Each row is a point on a tangle of strands that fork and nearly touch. The rows are in no order.
Two points are linked if the straight distance between their rows is under 90.1. Some points are linked to none.
pasel: [-24 -25  75   1   4 -18   4  13 -28   0  -9   6  -7 -12  22  62 -16  20
   1  58  43 -14  -4]
zuk: [ 32 -63 -35 -29  15   4   1  17  -9   4  15   9  12  60   8 -13  44 -20
  49 -31  -6 -12  15]
Vafet: [-36 -43  -2 -16  13 -45  60   8 -23   5  35 -26  -9  17  43 -21   2   2
 -28  45  -3 -11  -3]
sinum: [ -5 -63   5  20  -3  19  -2  -9 -30 -16  14   1  -1  61  18  15   8  26
   8  27  19  13  -2]
nenad: [-34   7  38  10 -27 -29 -15   8  16 -32  -2  20   7 -22   9  43  10   3
  -4 -30 -17  17   0]
zagus: [ 27  20 -13  -9  29 -12  35  34  26  42  -2 -23 -10 -10 -16 -10 -36   9
  14 -24 -31  26  -4]
zikot: [ 18  -9 -51  11  19  18   3   2  -9   9  10 -14  -4  30  15 -26 -31   0
  -2 -28 -10  19 -12]
kegip: [ 39 -17 -26 -11  16  -2  18  -1  -4 -66 -23 -16 -22  28 -16 -46   7  10
   3 -15 -24  14  -1]
mapep: [ 46  43 -25   2  -2  52 -17   0  29 -12  27 -11  26  15 -37 -19 -64 -10
  41 -23   3  13  26]
kes: [ 22 -15  -9 -35  -3   5 -46  20 -15  15  -2   8  -5  -1  -3  27  40 -26
  -4  23   6 -38  -4]
Kabol: [-34  -4  29   0  -2 -64  42 -47 -33 -16 -41   0 -55 -23   0  18   6  25
 -21  28   9 -38 -18]
Kipot: [-26 -23   3   4   4 -29  41  -7 -23 -36  -6  -9 -45  38  53 -23  12  14
   4  -9 -40  15  -7]
zorem: [ 27  -7  10 -30  -8  -1 -52  45 -47  22 -19  37 -16  12  15  30  12 -20
 -11  40 -16 -29 -20]
gib: [-61 -12  17   0 -29 -29 -33  47   6  -8   5  43  26 -22 -17  34   6 -44
 -33  59  24  12 -18]
demes: [ 33  14 -23 -29  -3  27  -8  26   3  33  36  -9  12  29 -24  -9 -24 -13
  14 -42 -19 -25  10]
suso: [ 32  57   1  19  22  43 -41 -50  10  32  -8   2   9   6 -35   1 -13  18
  11 -36   3 -11  -2]
kesol: [ -3   4 -11 -39  10  18  44  56  49 -18  38   6  38 -12  -8  -3 -48  18
   2  14 -35  54   9]
zel: [  6  51  23  23 -23  -4 -12 -20  20 -28 -19 -23  29 -24  14   6  -7  -9
 -26   0  43   0  59]
rok: [-40  -4 -24  39  -2  -6   1  21 -28  43  28 -22   8  -6  51  12 -23 -26
 -28  30   7   8 -12]
nidef: [ 18  14   8  11  28  -4  28  -3  10  26  -9 -17 -30 -18   6 -14 -22  23
  24 -54 -23  22 -23]
ruke: [-62 -28  58   0 -11 -34  27  20  -2  -2   8  17   3 -16   2  74   2  -4
 -18  63  36 -10  -6]
Lurir: [ -3  16  28  13  17 -40  48 -47 -13  -7 -33 -22 -27 -40  -3   1 -14  40
 -33   4  14 -14 -11]
novek: [-13  20  64  29 -14 -16   2 -40 -32  -4 -48  11 -37  -7  -1  21  34   7
  13   2  -5   0 -25]
luga: [-42   1 -38  20 -20  -7  19   2  11   4  43 -23  58   1  -6 -21 -31 -30
 -23  14   3  25  18]
Gilik: [ 14   1 -23 -50 -31  17   2  19  13 -19  34 -11  43 -24 -32 -18  16 -27
 -40  14   1 -37  35]
dareg: [ 16  -8  15 -25  18   1 -24  13 -67  23 -34  41 -14  39  -3   7  -8 -13
 -36  12 -29 -17 -22]
varo: [-15 -16  33 -24  -1 -10 -48   1  14 -12  -5  35  -8 -20 -22  45  46  -7
  12  -9   8   1 -16]
nanut: [  6  62   6  32 -13   8  -2 -23  34 -16  -5 -31  43 -10   4 -26 -29 -24
   7   4  24  16  37]
Goba: [-20 -14  -7   0 -21  -1  11  10  17   8  36 -22  55  11  -8 -32  -6 -13
  -9  -3 -28  -6  24]
Zofod: [ -4 -34 -38 -27 -11   1  -2   6  55  11  45   5  51  -3 -32 -22  28 -24
  39 -11  -4 -13  25]
zaro: [ 16  41 -31   5  15   7 -37  -6  -5  42 -18  15 -38 -47  28  -6   2  -7
 -11  10  35  -9 -20]
laza: [  7  41  22  28  -5   5 -49 -26  10 -20 -11  -9   4 -28   7  34   9   6
  -1  -4  44  -8  25]
luto: [ -7  10 -15 -32 -15  20  -1   3  24 -14  45  13  78 -32 -13   1   3  -3
 -24  21  32 -27  42]
ruruz: [-14 -27 -32 -38  -2  10  16  46  39   4  30   7   8  14  13 -26  12  -3
  28 -45 -34   8  11]
bas: [-26  -9  18 -23 -11  17 -53  51  -3 -17  11  55  21  -1 -23  46   1 -15
  10  20  -5  26 -36]
zoguf: [  2  43 -20 -38 -13  19  16  48  43  -7  33   5  24  -5  -2  -2 -48 -13
   2 -23 -35  33  21]
vil: [-28 -39   6  15   1 -29  13  -5 -41 -38 -17  10 -60   7  34   1  18   7
  -9  14  -7  10 -35]
Ruzi: [ 17  18 -13  36  -1  11  18   6   8   8  11 -20  -3   8  29 -32 -41  -2
  11  -1 -20   6   2]
bemeg: [ -9 -16  18   9  13 -16 -17   0 -30 -16 -43  35 -84 -16  41  17  20  -5
  10  23 -11   6 -61]
Gadu: [ 45  65  -7  -1  -6  10  16 -21  -4  22 -25 -17 -14 -29  -7 -52   3 -13
   2  -5 -29  -9   9]
kom: [ 33 -27  22  -3  48  -2  -7 -42 -30  44 -46  24 -24   3 -30   0   3  29
  14 -40 -10   4 -36]
penam: [ 48  61  13  22   6  46  -6 -69 -14  18 -28  -4   5 -10 -46 -27 -14  30
 -20 -23  -3 -14   9]
fusaf: [ 13  51  43  21  15 -39  22 -67   3 -23 -43 -24 -21 -52 -20  11  12  40
  -4   6  34 -22  18]
letuf: [ 25  12  -4  -7   4  23 -35  -1 -35  40 -16  15 -15  18  -7  11 -18   5
  -5 -55 -17 -26 -16]
Dib: [ 19  43 -10  25   8  20  -2 -10  41 -13  20 -38  23 -10 -27 -23 -48  -2
  29 -15   6  42  27]
fov: [ -6 -38 -32   3  -3  -4  42   5  24 -25  33 -33  13   3   2 -16   6  18
  -5  30  23   0   7]
Zis: [ 51  18 -35 -19 -15  16 -16   2  12 -75  -6 -17  -1  14 -32 -30  -3  16
  -7  -1 -10  12   7]
Giru: [ 22 -54 -29 -56  19   8 -20  35 -20  32  -1  28   3  45  10   8  30 -27
   3 -18 -13 -19   0]
sim: [ -6   7   0  36 -14   7  33  -9  11   8  13 -39  11   2  37 -14 -19   5
  16   5  28  -4  22]
fidi: [  1  -6  -7  37  22   5 -12 -21 -10  47  -4 -12 -10 -23  -3  18 -24  19
  10  14  19   3 -20]
velu: [ -2 -29  -2  -3 -18  42 -31  12  10 -20  31  17  38  30  -3  23 -18  26
   3 -14  13  -3  19]
Pigez: [-29   7  11  14   3 -58  15 -68 -35 -18 -39  24 -78 -20  -5  -7  39   2
 -14  15  -9 -16 -29]
sab: [-21  14 -19 -13 -47  17  25  20  12 -15  66  -2  68  16  -3 -42  -9  -9
 -21  23 -12 -22  55]
Natus: [-20  18  19 -19  32 -44 -20 -54 -31  -4 -50  31 -78 -48  -1 -10  53  20
 -15  30  -3 -12 -28]
vomis: [-14 -54 -27  10  35  -8  39 -10  -1   9   2 -21 -29  10  46 -29  -4  14
  28  -5  -4  15 -12]
pona: [-36  16 -27  25 -28   8   6  10   6 -17  31 -19  31 -28  16  -7 -26 -26
 -43  12  35   0  26]
Fefa: [-15  22  14   6  24 -17 -40 -25 -20 -17 -48  47 -84 -30   5   5  49  -4
  13  42   6  10 -46]
Sizu: [  4  18 -12 -29 -12  32 -20  14  25 -37  18  16  44   7 -31  13 -28   8
  -4 -37  -4   5  16]
Dizel: [-33  17  14  16   1 -43 -26 -43  -6  -1 -32   4 -17 -44 -22  16  57 -13
  -5   8  26  -9 -16]
kalar: [  4  -3 -51  24   8 -19   6 -15   6  10  26 -45  33 -14 -39 -30 -27 -23
 -22  14   8  13   6]
fut: [-22  29  28   5  22   9 -55 -14  24 -27 -25  13  11 -36   3  63   7  22
 -25   8  73  -3  14]
Nives: [-40  17 -30  29   1 -21 -10   1 -15  29   9 -16  13 -36  16   9 -33 -23
 -51  11  41   9   8]
segub: [ 37  38  -9 -10  12  36   6  12  42  18  31  -6  12  47 -34 -22 -48 -18
  42 -53 -30   1  14]
Memu: [ 12  -4  29  18  -1  42  -3  -4 -29  49 -17  29 -34  34  55  -6  -7  18
  21  16 -13   2 -20]
Gimo: [ 20 -43 -35 -54  31   2  21  43  13 -12  16  -1  -4  51  -5 -37  22  -7
  19 -33 -31  10  17]
Fusu: [ 43  66  10   8   9   6  -1 -37   1   7 -27 -32  12 -11 -47 -41 -16  -2
 -12  -4  -7   9  11]
Tavub: [  5  13  66  34   4  17 -18 -46 -42  35 -48  35 -41  10   3  23   7  23
   6  10  -1   3 -39]
Nedem: [ -8 -10  22   1  -4  20 -75  17  -8 -28   1  39  -5  17 -43  54  33 -14
  13  -7  -7  12 -23]
satok: [-35 -29  -1  10   5 -19  33   8 -23  18  13 -26 -22  -4  54  16 -19   7
 -30  36   5   1  -9]
Zabik: [-11  31  28  49 -17 -27  41 -32   6 -20 -15 -31 -15 -19  34   0  -3   1
   4  -1  37   2  23]
pekib: [  3 -13 -12  32   4 -23  28 -38 -26  15 -19 -11 -32  10   0 -47  21  -9
  -4  -8 -15   5 -11]
bozir: [  1 -28 -14 -10 -11  -6  49  20  54 -28  32 -34  43 -39 -10 -20 -15  15
  -4  46  16  14  19]
bomir: [  1 -18  29  31  13  -6  -4 -12 -16  18 -12   8  -7 -13   9  47  -4  18
   0  44  38   0  -9]
nati: [-40 -45  -1  -8 -13  -9 -36  58  -7  15  18  49  19   3  -2  38  14 -24
 -16  35   2  23 -34]
giki: [ 30  -2   4   4  16  40   0 -11 -46  56 -33  35 -38  17  15  -7 -11  13
   9 -26  -4 -23 -29]
vapod: [  1 -21  -7   2   4 -23  49 -20  13  -3   2 -40  -3 -24 -21  -9  -5  16
   1  10  15   3  -2]
bika: [ 38 -26 -36 -35  16   3  43  29  -3 -40 -12 -14 -14  50 -18 -53  11  -6
  19 -28 -58  35  11]
Volu: [-27 -22  19  21 -19 -24  28  -3  -1  -6   2 -14 -16  37  40 -12  46  -3
  37 -27 -39   6  11]
disa: [  4 -27  -3  38  19  -5 -11 -14 -26  25 -34  18 -50  -1  11 -11  21 -31
  23  53  16   2 -49]
nevi: [ -4  31  16 -25   0  23 -53  27  27 -21   2  37   3 -37  15  58   6  17
 -31 -24  47   1  18]
lum: [ 19 -56 -12 -56   0  19 -17  30   1  13  10   3  13   1   4   8  38 -10
  18 -11 -12 -48   0]
Bis: [ 18 -26   9   5   9 -27  -5 -22  24   0 -10 -26   2 -24 -13  13  32  21
  11  -4   3 -19 -11]
lus: [-10 -71 -10 -10 -11  34 -22   8  -1  -1  28  24  38  47  16  18   5  11
   5  21  10   0 -11]
Vebef: [-19 -27   2 -19  -2  11  57  34  40 -19  43 -19  51 -10  -4 -15  -9  33
 -18   7 -12  36  23]
kib: [ 24  24  25 -26  -3 -18  26  42  16   6  -8 -33  12   5 -24   3 -33  15
   0 -22 -44  18   2]
losiz: [  8 -25  -3   9  26   9  37  -2  -9  -9 -28  -7 -41 -17  37 -18 -12  28
  25 -27  -4  12 -34]
nitat: [-30  -2  19  23 -22 -46  20 -21  -6 -19 -18 -20  -8   9   0  -2  36 -18
   7 -17 -33   2  16]
fupa: [-20  39  31  39   0 -17  23 -59   6 -29 -36 -14 -22 -20  -3  24  13   7
 -11  10  67  -9   2]
kizi: [ -6 -82 -27   2  32   5  26  -9 -16  -1   7   1 -12  56  24 -18  23  13
  23   5   8  12   4]
Zeme: [ -1  32  23 -14 -15  15  19  52  17 -11  16  -5  25  10  -7   9 -48  25
 -12 -48 -42  20  18]
Kero: [ 53  21 -13 -42   3  14  11  21  -5  21  -2 -15  18  60 -12 -46   2 -17
  22 -31 -39 -24  21]
Fas: [ 19  26 -15  35  12  24 -41 -19  11  45  -2  -5  -8  -2  -2   5 -47  14
  25 -25   9   7  -6]
Keka: [ 54  48 -15  -2  -7  32  10  -4  -9   8 -12 -13  -4  33 -14 -53  -2  -3
   7 -14 -48  -9   3]
peva: [-37  -6  -5  -7 -52  29  18   0  26  -6  56  15  75 -10  16  -2   6  -3
 -23  34  16 -19  48]
Kivo: [ 35   1 -35 -50 -10  34 -15   6  28 -70  15  17  31  10 -47 -14   6  12
   0 -27  -5 -12   2]
nole: [ 15   0  16 -16  -8 -20 -29  -2  23 -23 -21   4 -14 -16   3  29  51   7
  32 -23  15 -17   2]
Sef: [ 11  13  -5 -13  -2  -5 -31  19 -52  41 -10   9   8  33 -27  13 -12 -21
 -38 -19 -30 -30 -12]
Netu: [  3   2 -46  14  -1   4 -29  -9   5  -5  24 -27  28  14 -27 -21 -37 -25
  -6 -37  -3  19   3]
Roper: [ -5 -15 -33 -11  -2   8 -10  46  26  36  23   7   1 -19  27   3   6 -20
  29 -22  -9   3   7]
Salut: [  0  -2 -50 -30   2  -9 -14  32  46  28  33   0  21 -20 -27  -2  10 -30
   6 -40  -3 -14   9]
Kipu: [-19  33  37  29 -21 -40  -6 -23 -36 -25 -28   0 -14  12  21  16  39 -25
  -9   5  -7   2   5]
tizu: [  6  11  69  32 -16  25 -18  -4 -25  30 -33  36 -46   6  32   6   3   7
  26  48   2 -19 -25]
vezoz: [-80 -20  22   4 -41 -25   1  13  12  -3  16  18  41 -30  -1  59  11 -27
 -34  59  39   4   0]

Follow the links from the first point to the second, and from the first to the third. Name the last point that the two ways share.
Zofod; Natus; losiz: Gimo
zorem; bas; Zofod: Gimo
Vafet; Gilik; nitat: luga
Zabik; luto; rok: luga

A fork is a point with three links, a tip a point with one. Leave the first point through the second and follow the links. Name the first fork or tip that comes.
gib; nati: Gimo
vapod; Bis: nevi
letuf; giki: luga
